A landscape with many valleys, sampled at points; each row gives a point and its height.
A ball rolls from a point to the lowest of its 2 nearest points, and stops where none of them is lower. Distance is the straight distance between rows; heights are no part of it.
q491 height 36.5: [213 125 128 123 104 159 123 105 160 132 129 129 122 140 146 158 200 145
 178  78  91  95 140]
q702 height 44.4: [122  98 158 124 109  86 113 123  94 164 168 181  86 108 112 157 118 182
 163 134 103 179 127]
q86 height 47.4: [148 151 162  61 183 136 157  93 141  64 135  69 131 136 115 177 170 138
 133 129 137  96 167]
q604 height 46.1: [162 139 149  70 135 117 153  94 170  81 112  73 131  92 134 162 161 112
 122 139 164  85 162]
q109 height 33.2: [123 149 170  98 179 135 127 149  77  72  94 106 109 125 140 119 115 121
 154 152 190  93 164]
q43 height 34.4: [196 134 105 113 102 147 140 126 173 117 114 111 114 129 132 159 212 113
 134  85 102 113 167]
q850 height 39.6: [191  96 127 131 120 166 114 100 145 135 113 128 149 151 151 116 159 157
 164  55 110 101 110]
q186 height 25.8: [123 170  94  96 134 105 128 111 142 114 146 140 180 120 104 132 125 108
 123 198 197  83 143]
q857 height 38.1: [110 105 118 155  97  76 121 149 165 173 157 112 107 133 177 157 115 125
 131 129  90 186 104]
q111 height 7.6: [107 127  98 139 147 156 161  71 115 101 133 127 170 153  80  86 146 153
 105  93 102 162 139]
q714 height 15.4: [ 85 108 144 125 134 140 137 167  72 115 138 174  79 115  97 125 120 135
 143 130 109 170 159]
q343 height 38.3: [130 184 153 127 188 119 163  98 106  74 109  83 133 147 135 132 148 114
  98 165 179 108 132]
q765 height 59.5: [161 109 130 174 143 100  81 126 117 205 111 143 150 156 108 139 173 192
 146 100  90 172 144]
q139 height 53.7: [125 114 189 137  65 118  82 156 150 122 167 126 117  73 138 101  47 117
 146 169 128 115 136]
q997 height 17.9: [ 98  69 132 112  94 143  87 167 120 183 140 170 141  88 101 130  71 152
 134 121  88  99 143]
q476 height 52.1: [116 104 166 147  91 113  88 154 142 173 159 152 118  74 120 133  65 125
 165 180 108 114 111]
q173 height 40.1: [117 199 129 165 153 115 179  83 127  85 101 107 139 163 140 123 159  90
  81 155 154 140 105]
q517 height 30.2: [153 150  53  83 117 131 148 127 149 136 135 134 160 107 101 144 149  94
 116 139 158 101 135]
q560 height 49.9: [142 142 104 128 127 124 118 173 105 162 117 205 124  88 148 140 126 114
 181 139 148  95 117]
q466 height 31.1: [152  62 175 160 103 147  96  94 157 158 135 113 125 169 111 123 149 184
 151  87  83 176 115]
q176 height 39.5: [116 153 107 144 122 107 118 153 139 124 128  88 158 105 132 102  79  68
 115 173 169 101 132]
q220 height 38.2: [128 151  99 147 129 127 141 155 129 140 117 118 135 106 131 114 122  87
  99 139 156 123 117]
q138 height 34.0: [109 161 196 149 170 141 110 167  77  79 104 126  82 114 142 117 126 125
 139 145 144 103 135]
q775 height 21.2: [106  91  93  98 119 142 119 163  98 171 121 196 152  82 112 122  85 148
 151 103 122 108 148]
q673 height 30.8: [ 97 124  87 129 113 137 165  93 170 119 129 107 172 127 130  99  94 112
 115  99 110 143 114]
q442 height 36.8: [132 146 131 176 124 129 154 129 149 122 103 114 116 118 174 113 136  87
 100 104 132 140  95]
q834 height 45.9: [127  95 161 136 129  97 123 113  92 195 135 159  79 122  62 169 131 188
 172 141  88 149 129]
q719 height 8.0: [157 140  82 112 156 153 125 173  82 150  97 158 110 143  91 122 169 118
  99 109 146 112 137]
q926 height 21.9: [144 147  89 129 170 150 167 116  96 104 125 146 131 123 145 120 151 138
 157  78 104 156 142]
q799 height 14.5: [121 163 160 111 181 119 143  75 118  66 145 148 178 158 144 146 162 159
  82 167 175 105 135]
q830 height 30.0: [122 118  68  90 126 141 111 125 154 142 123  85 179 123 116 121 103 101
  84 134 145  68 116]
q784 height 18.3: [ 61 125 123 100 167 158 160 150  61  82 116 172 104 130  96 104 114 138
 170 127 102 164 169]
q761 height 28.1: [108 147  68  92 132 128 118 109 143 129 151 139 201 132  95 127 123 116
  90 162 155  85 119]
q474 height 21.4: [ 84 171 125 159 152 102 120 117 116  91 133 155 162 129  92 101 125 117
 100 206 185 132 142]
q809 height 17.2: [124 109 130 100 105 154 124 124 150 107 115 117 150  90 122  89  81 136
 114  87 123  99 127]
q823 height 53.6: [ 95 121  96 167 110  98 135 145 177 177 129  99 137 138 217 152  85  91
 127 133  90 156 102]
q954 height 38.5: [128 146 151 188 148  75 122  98 132 162 124 138 109 124 142 155 146 195
 171 110  81 184 132]
q756 height 36.9: [144  73 143 161 114 171 110 105 157 135 103 105 150 165 143  92 145 166
 141  51 100 143 121]
q284 height 48.8: [150 128 136 136 123 136 115 131 129 171 108 182 134  88 121 138 108 139
 177 130 132  57 100]
q939 height 34.5: [155 159 159 173 134 145 160 107 144 102  95 104 109 157 199 123 156 106
 126  94 118 111  86]
q613 height 24.8: [126  92 114 157 113 107 101 154 146 181 140 137 122 122 139 135 126 139
 112 111  96 159 112]
q886 height 32.3: [181 146  67  96  95 130 166 129 173 141 133 119 136 130 137 156 175  91
 131 107 127 124 143]
q820 height 37.0: [125 153 160 135 148 115 144 112 127  95  92  66 132 126 138 106 121 107
  75 146 182 113 120]
q144 height 43.8: [130 155 151 164 174 156 144 145  91  87 120 107  99 144 135 117 153 124
 112  91  95 142 127]
q738 height 54.5: [100 124 160 110  78 108 115 120 145  95 178  77 125 117  99  91  60  96
 103 192 160 133 152]
q912 height 8.3: [151 144  93  76 139 122 125  98 153 116 142 144 157 156  81 163 204 139
  73 163 157  92 154]
q465 height 12.2: [ 91 114 162 100  92 129 110 151 110 102 138 134 125  77  86  84  51 124
 125 159 155 119 178]
q391 height 34.9: [129 136 206 171 142 147  94 138 110 107 109 123  85 122 129 124 135 137
 111 139 114 105 106]
q119 height 9.8: [128 131 141 144 157 151 103 189  59 156  83 168  75 151  96 134 170 132
 109 134 127 102 134]
q14 height 29.7: [127 151 140 160 161 139 137 143 102 121 112 170 101  98 168 123 128 139
 177 112 108 136 115]
q275 height 42.2: [111 181 120 166 177 137 185 110 104  82 120 114 117 142 139 117 148 112
 111 132 120 168 124]
q848 height 31.0: [141 131 107 178 153 102 108 172 116 199 117 179 106 122 129 150 142 148
 125 131 110 153 118]
q429 height 41.2: [125 142 142 174 110 116  90 173 155 143 121  99 141  99 177 114  86  77
 124 167 159  81 102]
q360 height 32.0: [ 96 156 153  98 173 152 147 117  83  57 103 126 125 114 108 100 102 134
 152 145 154 117 163]
q155 height 14.6: [ 83  75 106 105  76 151 120 127 173 137 170  53 101 186 133 138  94  89
  89 132 123 148 100]
q890 height 18.6: [110 103 134 142 110 126 125 149 120 141 149 160 108  87 124 123 106 134
 123 113 103 159 140]
q897 height 21.1: [120  76 110 114 109 135 135 110 104 129 160 131 127 123  81 107 118 165
 120  78  87 199 166]
q720 height 50.8: [175 147  85 114 116 120 143 151 148 150 138 172 126  84 170 159 147 103
 173 120 142 115 119]
q547 height 14.4: [119 123 165 110 107 143 107 142 129 112 109 128 146  71 125  90  56 125
 138 128 158  77 138]
q644 height 47.2: [118 121 170 168 143 131 129 115 104 180 106 169  88 112  82 142 122 157
 171 148  90 120 117]
q347 height 54.1: [129 106 181  89  62 121 117 140 131 104 191 108 106  99 135  87  61 115
 126 161 146 143 124]
q868 height 62.7: [153 125  85 169 113 108 121 137 164 195  85 105 169 215 193 148 140 125
 136  74 118 189 126]
q621 height 47.8: [172 141 152 117 122 145 123 123 135 118 117 153 107  93 158 143 148 128
 168 115 141  64 110]
q35 height 6.6: [157 149  69  83 149 141 140 128  99 127 111 144 140 162  64 135 186 128
  81 136 159  99 144]
q810 height 41.4: [139 141  82 100  91 127 181  75 191 113 112  97 164 169 153 144 147  82
 124 103 141 107 109]
q127 height 52.3: [181 148  77 140 143 100 140 148 129 171 112 176 138 120 177 151 153 151
 159  95 118 148 123]
q509 height 25.4: [138  62 163 135  98 146 108 114 117 140 158 139 115 132 104 111 124 185
 137  79  70 166 147]
q16 height 15.7: [ 95 108  95 134 133 125 150  93 106 123 164 141 142 141  60 118 145 153
 101 118  90 212 155]
q309 height 44.7: [144 158 134  90 106 116 182  60 181  80 112  80 141 135 137 162 174 103
 113 124 147 103 133]
q378 height 44.5: [ 97 115 109 156 109 134 112 159 164 158 138  87 138 104 185 131  75  70
 119 162 112 126 106]
q306 height 57.6: [182 115  93 165 130 119 107 131 149 201 101 133 172 173 159 132 159 168
 140  85 106 160 123]
q409 height 46.3: [137 169 130  88 186 153 160  88 104  63 135  90 137 167 103 143 165 144
 121 112 130 104 141]
q611 height 23.7: [122 160 127 116 170  85 126 111 111  92 118 140 153 134 109 112 134 109
 136 210 222 104 159]
q589 height 22.8: [ 99  93 122 115  94 152 149  99 169 105 133 105 145 120 104  84  88 144
 109  80  92 159 131]
q858 height 45.0: [135 156 128 114 190 164 141 139  77  76 132 102 120 172  99 127 154 140
 128  73 102 124 143]
q83 height 10.6: [134 148 140  84 156 107 123  96 147  83 146 165 164 151 120 181 194 141
  94 184 181 102 168]
q402 height 54.6: [136 152  73 162 133  65 120 148 136 188 113 137 151 129 176 142 136 162
 135  89 104 184 149]
q607 height 47.0: [176 140 157  99 104 121 129 126 170 108 113  95 118  84 170 159 159 102
 137 124 163  67 129]
q477 height 28.8: [108 149  89  66 165 147 164 143  76  76 115 173 115 139 107 137 171 116
 188 142 127 129 156]
q312 height 37.2: [111 141 113 124 109 130 164  90 177 107 101  79 157 150 147 111 111  94
  99 107 156 109 104]
q215 height 49.4: [105 123 161 155 120 103 116 134 131 191 116 175 105  78  88 153  85 146
 184 180 111 122 109]
q30 height 30.7: [136  97 136  89  96 100 115 154  81 157 215 156 100 114 144 126  67 129
 136 156 150 171  89]
q895 height 30.4: [ 86 152 123  66 188 136 145 138  62  66  96 145 130 161  94 127 141 127
 166 179 161 109 157]
q766 height 22.6: [101  59 104 120  84 157  92 143 182 152 147  78 126 146 122 115  92 118
  97  97  99 131 112]
q817 height 26.0: [129 152 107 112 173 147 153 157  73 107 120 183 100 134 151 142 154 132
 196 100 111 140 140]
q428 height 21.8: [113  88 115 106  81 124 124 136 142 144 190  62 102 161 164 143  92  74
 101 172 140 167  77]
q342 height 29.8: [165 122 143 183 128 155 132 107 161 137  85 106 114 189 171 117 170 127
 124  72 110 127  87]
q414 height 12.1: [109 119 163 153 127 130  97 189  75 158 123 170  63 130  90 141 155 120
 112 161 133 149 129]
q272 height 34.6: [146 155 127 190 174 112 126 141 100 183 112 172  95 142 137 147 169 172
 154 120  84 173 132]
q444 height 41.9: [125 125 144 144  98  53 108 102 130 164 170 141 109 124 133 158 132 200
 166 117  89 192 118]
q653 height 14.3: [ 93  88 117  93  89 144 114 160 118 139 165 137 137  74  90 107  48 121
 125 141 108 130 159]
q908 height 13.6: [126  92 165 153  93 136  84 150 167 139 125 101 108 114 132 116 110 122
  92 130 115 100  91]
q110 height 35.9: [138 132 185 142 151 139 116 124 123  98  90  82 107 130 149 113 137 132
  83 115 139 100 114]
q964 height 27.3: [112  76  95  99 110 155  85 146 168 141 108  67 152 149 114 104  97 117
  71 100 125  81 110]
q141 height 14.7: [114  92 172 119  90 113 103 171  69 158 166 182  71 116 100 149 119 121
 137 169 150 154 120]
q818 height 15.6: [146 131  78 122 140 149 179  75 129 108 126 118 167 150 121 108 151 131
 140  70 110 149 138]
q472 height 18.2: [ 91 190 130 140 173 118 137  92 106  62 136 173 164 147 129 123 155 134
 107 174 165 129 135]
q768 height 27.4: [136  83 129  97  93 121  99 152 108 159 208 109 109 146 168 121  75 110
 119 169 133 147  58]
q771 height 21.3: [134 109 155 182 104 141 100 128 180 151  95 104 114 153 153 118 138 125
 109 106 110 113  66]
q993 height 55.3: [ 77 141 158 142 101  97 133  90 170  91 142  78 155 128 117 101  80 102
  80 182 154 132 132]

Call two points neighbours if one is among the 2 nearest of the other. Go from one point of each pair to the other, from neighbour to neighbour, staying as low as possible. Name the highest point that can't be avoided.
q908, q111: q850
q714, q111: q477
q155, q908: q766
q35, q155: q830

For each start below, name every point that the ball comes to, in order.
q850: q491, q43, q886, q517, q761, q186, q611, q474, q472, q799, q83, q912, q35
q347: q139, q476, q215, q644, q834, q702, q444, q954, q272, q848, q613, q890, q714
q409: q858, q144, q275, q173, q343, q820, q110, q391, q138, q109, q360, q895, q477, q817, q926, q818, q111
q868: q402, q127, q720, q560, q284, q621, q607, q604, q309, q810, q312, q673, q589, q809, q547, q465
q176: q220, q442, q939, q342, q771, q908
